Points on a hilly landscape, in no order, each with its height.
A ball rolls from a point to the lowest of its 2 nearest points, and stops where none of them is lower. Distance is the straight distance between rows; heights are no part of it.
j_309 height 408: [ -6 -15  20  19   4   7 -10 -17   2   6  -5  -8 -27  20 -44   4  -2  25
 -21 -35   2  19  13 -12  -2  -2  14  21 -29   5 -22  23  14  29  13   0
  -5 -19  31  28  -8  -8   9  -4  18  24  -1 -25  18   6   8  -6  17  23
  25   2  10  -7   5]
j_83 height 551: [ -2  25  14  16  23   0  -1   0 -26   9 -13 -17  22 -20  14  18   3  23
  -6 -25  27 -43  39   3  -5 -18  13  18  10 -13   7  44 -20   0 -11  -5
  30  12  -2  -6   7 -36  -6  -7  33   7 -12  -6  32 -17   5  18  13   0
  18 -27  16 -34  -2]
j_153 height 520: [  8  27   0  12  28 -20  -8   1 -41  12  -4   0   1 -13  20  15  -1  22
 -19 -33  37 -20  61  19  -9 -10 -10  14  25   4   5  23 -16   2 -18 -16
  39  10  -7 -22  -1 -36 -11 -21  20 -17 -25 -13  32  -8   9   0  -2  26
  20 -28  16 -27  -8]
j_355 height 650: [ 15 -20  -9  -9   1   6  45   0  -8   8   5 -19 -38  10 -26  18  12 -21
  -3   8 -11   3 -20 -32  10  10   6  -5  -4 -13   4  25  -5  -1  22   0
   3  -2  -2  22  -1  29   4  -9  31   3  12  -7  23  -7  16 -11  30  -2
  -3 -10   0 -13 -13]
j_366 height 437: [ 13   0 -24   6  18   8  10 -22  -3  -2  20  -4   8  -4  11   3  18  -7
  25  25  11 -39  24  10   1  28   8  11  19 -23  10  17 -26 -20   6   6
  22  15 -30  -8  39 -17 -10  11  22  -5   8  14  15 -10  15  26   2 -18
 -13 -12  -2 -24 -19]
j_733 height 527: [-19  -8   2 -25 -23  19  25  -4   9  15 -23 -14  -8  20 -12   8  -5 -14
  32  18 -30  16 -27 -29  -2  19 -13 -21 -12   5  -7  40  12   1   3   0
 -13   1   0   7 -27  54  -2  13  10   7  34   4 -15  19  -4  -8  35 -25
  -3  25   3  12   4]
j_548 height 625: [  1  15  -5   3   9   6  24 -16   4  13  15   0  12  -5  -8 -16   0 -28
  13  -6   2  19   5 -19  -4 -12  -5 -48   2  30   5 -22   5   7   0   4
 -13 -21 -32  11   3  16   5 -28  -8 -24  -8  -3 -12  24  -7   4 -27  -4
   1  -9  14  -9  16]
j_170 height 137: [-13  14  13 -18 -18 -13  -7  10 -11  -9 -29 -27  18 -14  16   1  -7  15
 -13 -13  -7   9   0  17  10 -13 -17  -9   9   6  13  14  -1 -25 -12 -15
 -27  -2  12   2 -13  23  -5  -8 -13   2  -9  -5 -15   9 -27  19  -7 -31
 -16   9  25  13  24]
j_585 height 431: [ -5  -4  19   4   4  13  -7 -10 -14  10 -29  -7 -32  10 -27  13  -3  37
 -21 -47  12 -12  16 -11  -6 -36 -13   9  -8  -1 -13  10  10  33 -16 -18
   2   7  26  20  -9 -25  15  -8  21 -10 -20 -17  29   5 -10  -7   0  49
  36  -7   5  -3  32]
j_324 height 262: [-13  24 -14 -12  -8  -7 -20 -14   6 -19  -2  -4  34 -10  14 -26   7  -2
  13  21  -7  18  22  35  -3  27 -20  -5   7   7  17 -20   2 -22   1  27
 -15  -8  -6  -4   6  20 -19  13 -30 -12   5   2 -40  17 -16  15 -16 -18
 -16  11  -4  10 -10]
j_314 height 552: [ 16   0 -14 -17 -14 -24  27  23 -17   2 -28 -10 -13   6   3  26   2 -19
 -44   6  -1  16 -15  -1  27   4  -8   2  23   4  20 -22  14 -12   0 -14
  -5   2  -5 -13  -7  21  18 -26 -14 -14   4 -11   1  -9  -1  -7 -16   4
 -25  -8  -3  -1  -6]
j_175 height 293: [ 23 -24   6   5 -22  -3 -19 -19   5 -28   1   1 -17   7 -13 -21   0  14
 -19 -16  -8   8 -10  16   3 -30  28  13   0   0 -10 -21   8  18  10 -13
 -34  -3  26  15  -7  -8  -2 -12 -19  18 -12  -1   5 -11  -8   4  -9  10
  -2   7  -3  10   4]
j_61 height 390: [ 18 -15 -16  11  12   6   3 -14  23  -2  21  -4  -3  -6   1  -2   4 -10
  41  23  -7 -52  -1  -2  -7   7  25  14   7 -40  14  20 -32 -24  13   5
   9  21 -17 -19  33 -10 -17   5  26  11  20  23  12 -14  20  13  14 -13
  -6 -12   2 -12 -23]
j_991 height 328: [ 21 -11 -14   2  -8   4   6 -25  -3 -16  28 -12   5 -11   7 -36  13 -31
  27  19   0 -34  -1  17   1  -4  20 -17  11 -15  18   3 -21 -18   8  19
 -13  18 -34   3  33  11 -31  -1   6  -2  15  34   7 -16   5  20   8 -28
 -20  -7  -9 -12   0]
j_365 height 378: [ 32 -18 -13  -1  -5   2  33 -20 -11 -11  20 -23 -10  -9   0 -25  32 -30
   4  11   5 -23 -13  11  14 -15  12 -19  15 -17  19   9 -27 -15  22  19
  -6   6 -37   7  24  25 -30  -9  13   2   8  21  17 -18   6  14  20 -22
 -18 -10  -3 -16  -7]
j_326 height 524: [ -6   3   5  21  23   3  -1   1  -5  23   7   4   5  -7  -6  12  -6   5
  -5 -28  10 -21  17  -7 -28 -24  14  12 -19   3  -5  12  -4  21  -7   4
  17  -7   6  -3  -1 -35   6 -10  23  -3 -13  -9  14   8  19  -6  -1  13
  18 -24   8 -25  -6]
j_622 height 209: [-19   4  19   1  19  -6  -6  29 -23  24   4  30   7   5  -2   6  -8   6
 -15  -3  30  18  -7  -3   1  16 -22   8  -3  13 -18 -21  19   2 -23  11
  28 -10  -5 -12 -25 -24   9   7 -14 -17  -5  -5 -10  14  -2 -22  -8  23
  28  19 -20   8   7]
j_701 height 576: [  6 -15   8 -15 -35  12  17 -10   1  -1  -6 -10 -16   4 -22 -15   5 -17
  12  -8  -8  21 -20 -10  15  -5  -8 -23 -10  10   2 -11   5   3   0   0
 -20   2 -14  34 -11  40  -2 -12  -4  -3   1  -5  -3  14 -26   8  -2  -3
  -3   8 -18   5   5]
j_52 height 235: [-15  -6  15  -8   8   1   0  15  -5  26  -6  14  -5  13 -16  11  -3  13
  -3  -7  21  17   2 -13  -8  18 -19  19 -18   0 -29  -9  13  16 -20   2
  23  -4   4  -1 -12 -24  15  10  -1 -13  -9 -12  10  14   8 -20   4  31
  27   8 -21   9   3]
j_459 height 40: [ -7 -13 -10  -2   0  -8 -16  15  25  -5  -1  14 -12  15  -5  22   3  10
   4  24   0  16  -9  -4   1  37   1  21  -3 -16 -12 -12  12   2   4   1
  15  -6  18 -19   6 -12  16  20  -8  13   5  -5  -4   4  24 -10   4   4
   4   4 -12  17 -24]
j_726 height 583: [  5  31   9   7  27  16  15  23 -29  29 -23 -17  21 -26  21  32  -9  -6
  -2 -25  18 -47   3 -22  -1 -16   8   8   5 -10  12  49 -16  -7 -16   3
  32  28 -11  -1   4 -30   0 -12  49   2   9   9  41 -22 -11  12  28   3
  26 -17   7 -31  16]
j_747 height 396: [  2  -8  32  14   8   5  -7   3 -22  11 -14  11 -28  13 -30   0  -9  33
 -30 -41  16  -8   1   6   3 -31   2  24 -19  -4 -18   6  14  24 -13 -15
   2   0  23  14 -20 -30   7  -4   4  -2  -8 -11  23  -4 -10 -16   0  46
  36  17  -8   4  21]
j_520 height 513: [ 29 -22   5 -18 -33  -6  -8   4  -2  -9 -32  -9 -28  23 -13   4  16  -3
 -18  15   4  27 -12  21  34  39  -8  27  15 -19   4 -14  13 -20   9  -7
  -1   4  10   3   0  14   0  -3 -16   8  -1 -14 -10  -8 -11   3  -3  -1
   0   9 -30  25 -27]
j_620 height 603: [  7  16 -21 -13   0   8  34   4   9  19   4  -5  23 -17  12   4  -5 -45
   6  -1  -3  -5 -10 -22  -7 -22  -9 -48  13  17  22 -30  -5   5 -10   1
  -7   7 -44  -5  10  16   3 -34   8 -33  -5  15   2   9  -3  11 -23  -2
 -19 -21   3 -21  18]
j_260 height 469: [  3   1  -1   0   6   0   4  -7  -4  13  -6  -2 -26   1 -11  21   2   7
 -16 -29   9   1  34 -26 -12 -32  -6   1   3  12  -5  -9   3  38 -11 -18
  17  -4  10  20  -7 -18  14 -20  15 -23 -24 -13  29  18   9  -7 -17  44
  21 -32  20 -21  10]
j_573 height 488: [ 10  13 -17   5  22  11  22 -19 -24   6   4 -16   2 -10  18   2  26  -8
  22   8  28 -26  37   9  13  27 -22   3  13 -24   5  47 -31 -17  10  19
  40   5 -29  21  31 -12 -13  18  34 -12 -11   0  10 -10  19  21  14 -20
   2  -7   2 -29  -5]
j_73 height 377: [ 13 -13  -1  13  13 -11 -16   4  -9  -9  25  13  -7   9  -7 -18  -2   1
 -17  18   3  16 -19  20  10   7  27  15  -6   1   1 -12   7 -22  18  14
  -5 -13  13 -11  -1  -4  -8   8 -25  20  16   2 -21  -8   1 -17  -9 -10
   6  11 -21  21 -19]
j_88 height 266: [  9   4  -9  -2 -22  -5  -4 -13   3 -17  17 -13  20 -28  14 -39   3 -28
  26  18  -8 -23  10  28  -3 -10  18 -25   9  -7  30  -6 -15 -21  -3  22
 -27   7 -33  -3  20  39 -27 -10  -4  -7  13  33 -19  -7  -9  24   0 -24
 -39  -6 -11  -3  -4]
j_797 height 410: [-12  -3   8  14   7 -11 -23  -3  13  -1  11  15  12  -3   1  -9   1  17
  -6  -9   5   7   8  10 -16  -9   0  11  -9  13  -7 -21   6  20   0   3
  -4 -15  17  -3  -6 -32   5   5 -13   2 -20  -2  -9   5  13  -6 -15   8
   5   0  -2   1   7]
j_754 height 309: [ 14 -15  10   7  -3   4   7  12 -14  -4   7  17 -29  12 -25  -9 -18   4
 -27 -21  -3   3 -35   1  15 -49  26   8 -11   3 -23 -13  25  19  -2  -7
 -25  -3  18  12 -21  -4  16 -18 -14  11  19   0   7 -16 -12 -13  -6  34
  17  21  -4  18  21]
j_383 height 626: [  9 -14 -16 -15 -34   2  23 -26  12  -9 -13 -27 -12  -2  -3   5  25 -30
  10   7  -6  10   1  -9  17   9 -31 -16   8   2  15 -15 -15   9  14  -6
  -5   7 -21  31  20  31   5 -12   9  -3 -21   1   4  16  -3  18  -1  -8
 -31 -22  -7 -13  -5]
j_725 height 671: [-13  -3 -16  -5 -17  -6  28 -12  12  -4   3 -35   3  -4  -1   8   3 -13
  22   5 -33  13  -4 -15  -4  -5   1 -24   2   3  14  28 -14   3  20 -17
 -23  -8   2  -4   0  49  -5   2  13  14   4   2 -12   6   5  15  26 -41
 -33  -2  35 -14  -4]
j_92 height 566: [ 21   5 -27 -18   2 -31  26  34 -15  10  -9   6 -10  -3  18  25  -6 -23
 -30  20   4   2  -1 -10  11  12  -1  -5  27   5  14 -28  10   0  -4  -6
   9   6 -20 -17   0  -1  17 -26  -7 -30  -1  -7  15   2  12 -11 -20  14
 -23 -17  -6 -12 -17]
j_66 height 435: [ -3   8  -8  -5  -4 -23 -18   6  -3  -6  -7  11  -8   5  40   5  22  20
 -21  14  26  10  44  28  -6  38 -33   9  40   6  -3 -58  11  -3 -10 -18
  23  12   3 -23  -2 -33   3  -8 -24 -31 -40  -5  20   0   2 -11 -25  41
 -10  -2 -32  16 -17]
j_77 height 442: [ -5   4   9  16   1 -15 -25 -20  -2 -15  16   2  13  10   4 -17   5  20
  -9 -16   4  36  25  35  -2  -4   6   7   5  25  -3 -15   2   8  16  11
  -6 -25  20   2  -4 -21 -11   0 -25   7 -17 -13 -25  -1  -1   3 -16 -12
   9  12   1   6  -3]
j_559 height 289: [ -3 -21 -19   1  12   4  12 -10  32  11  13   7 -20   8 -20  22  -6 -14
  25  26 -15 -26   1 -31 -19  27  14  10  -9 -26  -1   4  -7  -4   7   0
  20  14  -3   0  25 -11  12   6  24  -4  13  -3  16  10  31  -7   7   6
   5 -27   2  -9 -26]
j_756 height 409: [-11  -1  22  27   5  29   0 -20  12   9   8   0 -21   8 -44  -4  -2  20
   8 -30   3   6  13 -26 -17 -15   8   1 -35  11 -22  20   9  38   0   4
   6 -14   4  36  -6 -13   2  -1  25   2  -4 -20  21  24   1  -4   3  30
  32  -4   2 -11  15]
j_491 height 291: [-23  19  33  -4  13 -10 -23  25 -23  -1 -15   1  24  -7  27   4   0  46
 -28  -2  31  10   8  37  18  23 -26  23  14  11  -4  11   3 -24 -16   0
  10   3   8 -20 -21 -25 -17  27 -21  13  -2 -10 -14 -12 -26  -7  -3 -12
  12  27  -8  20  16]
j_382 height 494: [ 24 -16  12 -17 -29  -7 -24 -11  -7 -17 -22   0 -12  20  -8 -11  21   7
 -17   4   4  29  11  34  19  27 -16  20  13  -4   3 -24  12  -4  10   0
  -5  -2  10  17  -4  -7  -8   1 -18   1 -21 -13  -6  -1 -20   4 -10   0
  12  18 -37  22 -20]
j_898 height 534: [ 23 -12  -3 -13 -17  -7  13  10 -15   1 -22  -3 -18  16 -10   6   5 -27
 -30   9   3  28 -12   5  25  17  -3  -1   9   4   8 -33  24  -9   1   1
  -9  -7  -3   5 -12  24  16 -16 -17  -8   2 -18 -10   5  -9  -7 -14   9
  -2   4 -26  14 -14]
j_48 height 354: [ 11 -20  28  15   0  14  -1  -9 -19   0   2  12 -40  19 -44 -15  -6  13
 -20 -31   4  10 -13  -1   5 -26  22  20 -24   4 -25  -3  18  28   3  -3
 -10  -5  17  30 -12  -9   5 -13  -4   9   7 -15  20  -3  -6 -10  -4  38
  30  23  -9  11  14]
j_125 height 668: [  6 -11  -5   0  12  17  33 -15  -9  18  16 -11 -15   8 -17   2   5 -20
  21   3  -8   5  -8 -26  -1   6   3 -18 -17   1  -2  34  -6   2  15  11
   1  -9 -16  22   1  26  -6   1  25   3   8  -4   8   3   9  -2  25 -15
   6   1   7 -14   7]
j_956 height 420: [ 34 -23  -5   4   5   2  37 -17  -4 -19  31 -19 -23  -7 -13 -14  21 -29
  -5   6   1 -25 -17  -4   7 -27  29  -9   1 -14   6   3 -19   1  22  18
  -5   2 -18   9  13  14 -23 -18  16  16  11  16  35 -11  10   4  15  -3
   2 -17  -6 -21 -11]
j_574 height 340: [ 22 -23  -3  17  -2 -11 -11 -10  -4 -19  23  -1 -24  23 -19 -11  12  -1
 -28  -3   1  34  -4  21   9   6  37  20  -1   7  -4 -13  17   5  30   5
 -22 -23  25   2   0   0   3 -12 -21  20   0 -12  -8  -2   9  -7 -11   3
   5  11  -2  11 -21]
j_734 height 412: [-16   9  -7  -1  -6 -14 -24   6  27  -9 -12  15  12  -4  31  -2  19  22
  -2  12  15   4  25   9  -8  39 -32  11  17   2  -6 -57  16   3 -10  -6
  11   7  12 -24  -3 -41   7  14 -17 -16 -32  -1  -4   8  -5  -4 -20  22
 -12  -1 -23  14 -13]
j_777 height 217: [ -9   0 -22  21   6 -10 -36 -10  34 -25  24  23  21 -10   5 -26   7   4
  11  20 -14  11   8  20 -15  13  15  -4 -14   8   1 -53   7  -3  17  19
  -7 -14  21 -20  17  -9  -9  21 -32   8   9   3 -37  12  -2 -11 -18  -5
 -11   3  -7  19 -17]
j_531 height 229: [ -7  -1   7 -12 -22 -12 -23   5   4 -20 -27 -12   4   3   4  12  -3  31
 -20 -22 -12   4 -11  12   4 -24  -3  13   8  -1   6   1   6   7  -4 -19
 -36   3  37   6 -13  -3  11   2  -9  11 -16   1  -6 -10 -14  11  -3  -1
 -19   1  26  11  22]
j_105 height 454: [  2  -2 -17   1  -4  -8 -15  14  12 -14   4  16   6  -2  13  -9 -10  -6
   8  32 -19  -2 -20  10   0  25  12  -2   8 -14  18 -11   5 -31   4   7
  -5   2   3 -24   4  34  -8  20 -20  13  33  14 -30  -2  -1  -2   2 -10
 -20  11  -5  22 -23]
j_4 height 690: [ -6   4  -2  -4   1  43  18  -5   2  23   6  -1  14  -3  -2  -4  -9 -24
  43  -5  -9 -13  -9 -29 -17 -11  -4 -31 -23   1  -7  22 -10   9  -5   7
   3   4 -33  23   4  12   0   5  26  -9   9  12   4   5  -3   2  14 -11
  11   7   4 -10  25]
j_418 height 165: [-13   0   1  -9  -7   3 -15 -24  22   1   1   2  24  -7   0  -6   8   7
  36   3  -6   2  23   1 -23  24  -8  -4  -8   0  -9   5 -17   8  -3   4
   4   1  -7   7  12 -24   0  24   5  -4 -16   1 -12  13  11  13  -1 -13
   0  -7  -1  -7  -1]
j_15 height 600: [-15  10  16   7  20   2   9  39 -22  25 -11  15  14   8   7  19 -25   4
 -15  -8   2  -4 -31 -17  -2 -12   7  11 -13   0  -6  32  12  -3 -11  -7
   7   2   8 -18 -20  -8  11   8   7   5  21   1   2 -16  10 -19  11  -1
  10   7  10   2  17]
j_666 height 388: [-16   7  -8   1  -2  -6 -43  16  37 -20  -2  13  12 -12  24  -5   9  28
  -3  21  11  -2  11  15   2  36 -20  22   8  -6   3 -57  12  -6  -4  -2
  13   4  25 -34   2 -28  -6  33 -27  10 -12  10 -18  -6 -12  -6  -8  19
 -14   7 -24  23 -19]
j_13 height 276: [-21  25 -17   6  12 -11 -25   1  18 -19   9  17  38 -13  16 -12   2   7
   9  23   1  13  16  26  -4  27  -9  -3   6  11  12 -28   1 -16   4  23
  -5 -12   3 -29   8   1  -6  28 -30  -7  12   5 -43  11  -6   0 -16  -9
 -23  -1   8   8 -13]
j_736 height 326: [-13  16  -9   2  -9  -6 -29  39  12 -26  -8  17  28 -24  32   6 -19  11
 -16  10 -20 -21 -25   7   4 -15   9   4  10  -7   6 -23   6 -13 -18 -11
  -8  23  18 -28  -6  -4   3  11 -18  16  15  17 -10 -19 -17  -2  -3   8
 -32   1   6  11  -2]
j_560 height 214: [  3 -18  -8 -10   5   4   8  19  15  23   1  22 -26   4 -11  25 -14  -7
   1  17  -9 -19 -15 -32 -10  11   3  18  -9 -16 -13 -10   6   9 -15  -2
  28  18   1  -5   6 -11  24  -2  21 -12   8  -4  31   4  25 -21   5  31
  15 -19 -10   0 -23]
j_699 height 259: [-12 -11 -12  -7  -3   3 -11 -30  48  -1   1   3  -4  12 -15   4  13   0
  40  14  -6  20  25 -14 -18  43 -10  10 -16   1 -17  -6  -2  22  14   6
   3  -9  -1   3  14 -14  14  14   7   6 -13  -7  -6  22  24   3   4 -11
   4  -9   7  -5 -15]
j_319 height 480: [  2 -15  -7 -12  -8   0  -6  17  21  -1  -3  24  -4  11   9  -3 -24 -10
  29  24 -20 -20 -36 -10   4  19   6  -2  -8 -23   0  17   3 -34  -8  -1
   1  24   7 -21  -9  32  -3  21  -2  11  46  21 -17  -8   4 -17  24  -9
   2  18 -10  26 -15]
j_297 height 407: [ 14  -9   3  16  14 -14  -7   0 -20 -14  21   0  -1  10  -3 -17  -5  11
   2  19  -1  13 -13  33  11   3  37  20  -1 -14   6  25   1 -30  21  11
  -7 -16  12 -21   1  12 -21  14 -21  25  30   1 -22 -24   1  -2   5 -31
  -1  23  -7  18 -14]
j_779 height 634: [ 14 -22  -9  -4  18  -6  33   9 -11  19  15   0 -45  25 -29  18  -3 -19
 -10  14   1  17 -13 -26   5  27  25   6 -10  -8 -11  19  12  -2  19   1
  12 -12  -6   3  -4  23  10 -13  13  10  25 -17  23   2  26 -22  22   1
  22  -2  -3  -5 -23]
j_648 height 36: [ -3   8 -12  -3   2  -6  -5 -28   0  -5   9  -7  17  -7   7 -11   5   5
  25  10  -3  -1  33  16  -6  25   1  -8  10   2   4   9 -21  -7   7   6
  -2  -6 -20   2  20  -8  -7  16  -3  -5 -11  -2 -13  -2   5  19   0 -34
 -16  -4   3 -12  -5]
j_692 height 343: [  5 -13 -16  11   9   4  -5 -15  41  -1  11   3 -12   0 -14  15   1   0
  41  21 -18 -34   6 -18 -14  17  22  23   5 -34   0  11 -23 -10  16  -9
  16   9   3 -16  29  -3   3  13  20   9  12   7  10  -4  30   5  15 -12
  -7 -19  10  -9 -31]
j_176 height 582: [ 20  20 -12 -20   3 -13  34  21 -15  22  -9  -6   9 -19  33  26  -6 -29
 -23   4  10  -9  -3 -15  10  -6 -14 -29  26  20  17 -19   0 -10 -17  -8
  12  20 -40 -12   2   1   8 -42  10 -34  -6   2  16  -3  -8   4 -21   7
 -22 -23   1 -21   9]
j_90 height 618: [  0  -6  -2  -2  19  -6  22  29 -18  21   1  18 -16  16  -9  21 -18 -11
 -15  25  -4  -3 -37 -20   1  15  21  12  -6 -12   1  25  10 -12   0   3
  12  -1   4 -18 -12  15   9   0   9   7  33  -4   6 -15  27 -25  19  -7
   3   9  -6   1 -12]
j_312 height 700: [ -8   0  12 -11 -15  17  -3 -14   4  -4  -4 -16  11  -7  -2 -19  -4  -3
  35  -5 -18   1  -1  -9 -17 -20   0 -20 -17   1  -8  25  -8   7  -1  -1
 -19  -3  -7  25   1  14 -10  10   4   6  -4   5  -5   9 -17  14  13 -25
  -3   8   6  -1  19]
j_290 height 282: [-13   2   0  -8 -23 -12 -15  27   7 -19 -30  -5  18 -13  20  11 -16   8
 -22 -11 -19 -17 -28   2   5 -31  -1   1  10  -2  10 -15   6   1 -15 -25
 -27  22  21  -7 -16   9  16  -3 -13   8  -5  15  -6 -11 -19   8 -10  11
 -35  -2  19   7  14]
j_285 height 604: [ -4  -1  -2 -21 -29  15  16 -20  13   1 -10 -15   5  -4   3  -7  15 -26
  25   8  -6   3  -7 -10   5   6 -33 -27  -2   4   9 -18 -13   0  -4   2
  -2  13 -37  32   6  28  -1  -5   9 -14 -18  13  -5  25 -23  17 -12  -7
 -20 -12 -10  -8  11]
j_643 height 327: [ -6  13   1  -2  -6  -9 -23  18   8 -14 -17   5  29 -25  30  -9 -15  15
 -29 -18  -5 -15 -11  14   3 -47  -6 -15  19  12   8 -29   0   1 -23 -26
 -31  17  16 -14  -6 -15  10 -21 -21  -7 -10  15  -3  -9 -27  10 -28  20
 -16  -6  16   5  27]
j_688 height 601: [ 19   8  21  19  19  25  14 -34 -22   1  33  -3 -10  -3 -18 -37  10 -18
   4 -26  18 -10   9  -4  -2 -37   6 -27  -3  16   1   8 -18  19   7  15
   0  -2 -27  26  18  -3 -20 -22   2 -10 -20   8  23   3  -7  17  -3   2
  28   4   4 -14  27]
j_511 height 257: [  3  -7  15  18   8  -3 -11  22 -29  -9  21  29  -6   7  -4 -19 -23   2
 -44 -18  10   6 -40  13  19 -43  11   0  -6  14  -8 -27  20   0 -11  -1
 -10 -10   9  -8 -26 -12   9 -10 -32   5  13   4  -9 -12 -19 -24 -22  31
  22  17 -12  14  21]
j_466 height 550: [-12 -10   6 -23 -29  12  21  -1  10  10 -29 -25 -16  15 -22  13  -2 -11
  11   0 -19  24 -21 -25   8   6 -21 -12 -14   9  -9  18  10   9   6 -10
 -17  -4   1  24 -16  45  10   0   9   8  13 -10  -6  16 -15  -2  20  -9
  -7  13   2  10   7]
j_261 height 230: [-28  21   8  -7  -1 -13 -19  24  -6 -10 -24  -3  28  -7  29  22  -3  28
 -26  -7   8  13   4  20  13   5 -26  13  20  11   4   8   7 -21 -11 -12
  -6  -5  18 -16 -20  -6   8  15 -18  10  -6  -6 -19  -1 -19   3 -13 -11
  -8   6  23  17  17]
j_485 height 496: [  1   9   7   4  17 -12  -1   0 -23  16  -5   4  -8   0   5  20   2  18
 -15 -27  23  -4  41   4 -11 -10  -7  16   8   1  -3   5  -7  20 -15 -14
  28  -4   4   1   1 -32  10 -14  17 -17 -30 -17  24   2  14  -6  -5  30
  18 -22   4 -20  -2]
j_344 height 194: [  5   7  12  18   7   5   0  20 -23  11  21  43 -10  -1   1 -20 -25  -2
 -21 -22  19   7 -21   3   9 -38   2 -16  -6  18 -13 -37  13   3 -22   1
   5  -6 -15  -5 -15 -10   2 -24 -30 -19   1  -3   0   0 -11 -21 -41  32
  27  14 -20  17  20]
j_114 height 612: [  4  15  22  -6   6  27   7  22 -25  15 -22 -14  14 -22  17   0 -20  -8
   7 -20   5 -37 -13 -12   1 -25   4  -3  -5  -8  -4  50 -10  -8 -23  -5
   6  28 -14   4  -4  -7 -12  -3  30   3   0  16  34 -29 -20  13  24   0
  18   4   1  -8  34]
j_554 height 145: [  7 -24  -2  -8  -6   3   3   7  10   4  -1  13 -28  16 -22  10  -2  -5
  -6  13  -4   8 -13 -16  -5  14   6  15  -5 -11 -19 -14  14  12  -3  -5
   6   7  10   9  -2  -9  22  -4   4  -1   2 -12  19   5  16 -16   2  21
   8  -9 -13   4 -11]
j_720 height 369: [ -8   9   8   4  -6   2 -19   8  17 -12  -4  21  25 -12  23 -22  -5   4
  -2 -12  -3 -10   2   6 -17 -30  -7 -14   6  10  -4 -35  -1   9 -19 -12
  -9  13   4  -6   3 -27   6 -13 -14 -16 -29  12   0   3  -2  -3 -25  21
  -7  -1  -5   6  15]
j_208 height 502: [ -4 -12   3 -20 -16  12  12  10   5   8  -9  14  -9  22   0   1 -19 -14
  34  23 -30  -9 -36 -21   1  17   1 -11 -16 -15   4  41   9 -20  -5  -1
  -3  18   7  -4 -22  54 -10  12   4  12  46  15 -14   5  -4 -14  41 -26
  -1  26  -6  27  -9]
j_518 height 651: [ -5  -2 -22 -18 -23   6  35  -9  18  -5 -15 -38  -4   2  -1  33  12 -19
  11   8 -23  -5   0 -19  11   9 -23  -8  13  -8   9  25 -19   5  12 -17
  -2   7 -10  18  10  30  10  -1  30   2 -14   1   9   2  12  15  17 -22
 -35 -19  20 -19  -6]
j_897 height 342: [-22  -2   5   5  -5  25   0 -31  37   3   3  -7  -6   6 -21   3   2  11
  28  -9 -10  15  19 -27 -25   9  -8  -1 -27  11 -27  20  -4  35   8   5
   2 -13   3  35   4 -10   5  14  28  10 -10 -16   4  24   9   4  11   4
  13 -11  11  -9   5]
j_120 height 531: [ 19  16  -3  -3  21   9  30 -16 -38   2  -2 -31  -6 -14  17   3  23  -3
  -4 -13  26 -19  24   2  23  -6 -27  -9   9  -4  11  44 -21 -13  13  11
  32  -2 -19  24  15   2 -11  -2  29  -4 -25 -12  20  -8   6  14  20 -16
   6  -1  16 -25  11]
j_583 height 333: [-32  10  23 -10   4  -9 -29  23  -6   5   3   7  20   6  10  -1  -3  35
 -11  12  23  13   4  17   7  28 -25  25  -3   6  -7   4   4 -13 -12  14
  18  -4   9 -19 -16 -19 -13  44 -17  15   8   4 -25  -6 -15 -10   8 -12
  16  30 -23  24  -5]
j_966 height 685: [ -6   0   0  -1  -5   3   6 -12   8  -7   7 -20   9  -4  -9   5  -1   2
  19  -4 -24   0   0  -9 -10 -14  20  -4  -8  -4   1  36 -10   9  10 -10
 -20 -12  16   6   3  17  -4  10  10  17   5   5  -2 -10  10   9  22 -34
 -13  -3  25  -5   0]
j_460 height 362: [-25   5   5   6  -2  -8 -46  21  23 -21   2  15  22 -17  31  -1  -3  40
   3   8   0  -8  -6  18  -5  10  -2  20   2  -7  -1 -17   1  -3  -8  -4
  -2   9  28 -30  -8 -23  -4  37 -25  17  -2  15 -17 -16 -15  -5  -2   1
 -22  11  -6  17  -6]
j_627 height 567: [ 15  10   8  10  19   6  18 -24 -27   5  13 -23   0  -7   0  -7  11  -4
  -7 -28  14  -7  21  -4  12 -32 -12 -19   5  11   7  28 -20   9   7   4
   1 -11 -10  18  11  -2 -11 -13  20  -6 -28  -6  18   1   3  13   6  -8
  19 -11  26 -26  23]
j_847 height 139: [-11   8 -29  21  13 -15 -18 -11  37 -20  11  14   9   0   3   6   7  -6
   0  14 -14  32  13   2 -13  23  16  -4  -4  17 -12 -35   6  14  21   8
   0 -28  16 -27  17   0  13   6 -20   5  -1  -8 -27  12  22  -5 -16 -15
 -23  -4  27  -2 -15]
j_714 height 434: [  8  -5  -9   5  -1  -9  -9  10   5 -18  17   8  -2   5   2 -12  -5  -3
   8  27 -16   4 -29  12   3   3  29  -6  -3 -15  15  13   5 -24  20  13
 -15 -11  17 -24 -10  46 -17  15 -24  23  46  13 -38  -9  -1  -8  16 -29
 -14  21  -1  24 -25]
j_396 height 580: [-20  19   6  -1  17  -5  -1  23  -6  24  -2   8  36  -5  16   8 -25  -4
   3  -8  -6   2 -15 -18 -14 -14  -1 -15 -14  15  -3  18  -2  -7 -17  -4
   2  -6  -1 -13 -18  -5  14   6  -1  -6   5   7 -19   5   5  -6  -5 -11
   2   1  26   2  28]
j_357 height 472: [ 12  -5   8  -5 -22 -12 -25 -24  -5 -25   1  -6  -2  19  -2 -14  19  25
  -4   7   1  32  31  48   9  20  -3  18  11   6   5  -8   6  -2  21   6
 -11 -13   9  13  10 -12 -21   0 -17   8 -22 -18 -14  -6  -9  15  -9 -23
  12  12 -16  18 -16]
j_241 height 189: [ -5  25  -9  -2  -6  -7 -22 -20   5 -14  11  -8  37 -25  13 -37   0  -8
  25  23 -16  -7  28  33 -11   2  10 -21   4   0  26  -7 -14 -20   1  20
 -26  -6 -10  -6  20  25 -24   8 -22 -11  11  14 -37   7 -10  20 -11 -33
 -36   7   7  -4   0]
j_372 height 110: [-12  18  19  12  11  10   5  17 -16  15   6  29   4   4  -1  -7 -12  -6
 -15 -11  16  24 -18  -7   1 -20 -22 -22  -2  23 -17 -37  16   4 -24   6
   8 -12 -13  -3 -22  -6  12  -8 -24 -27   0 -10 -10  17 -12 -14 -31  26
  28  13  -8  11  19]
j_213 height 554: [-22  11   2  19  18  10   1   6  14  24  -1   2  26  -7  -8  18 -22  -3
  12 -19 -14  -9 -10 -35 -30 -33  11  -1 -31   9 -13  22  -1  26  -3 -10
  -2  -9  14  -7  -5 -15  19  -6  20   5   4   2   1   2  20  -2   1   0
  10  -8  33 -17  12]

For each start below, name the point where the ball stops.
j_756 -> j_648
j_747 -> j_372
j_120 -> j_459
j_548 -> j_170
j_520 -> j_170
j_309 -> j_372
j_734 -> j_170
j_66 -> j_170

Write out the way that a ball takes from each point below.
j_898 -> j_520 > j_382 > j_357 > j_77 > j_797 > j_720 > j_643 > j_290 > j_531 > j_170
j_688 -> j_627 > j_120 > j_573 > j_366 > j_61 > j_692 > j_559 > j_560 > j_554 > j_459
j_260 -> j_585 > j_747 > j_48 > j_754 > j_511 > j_344 > j_372
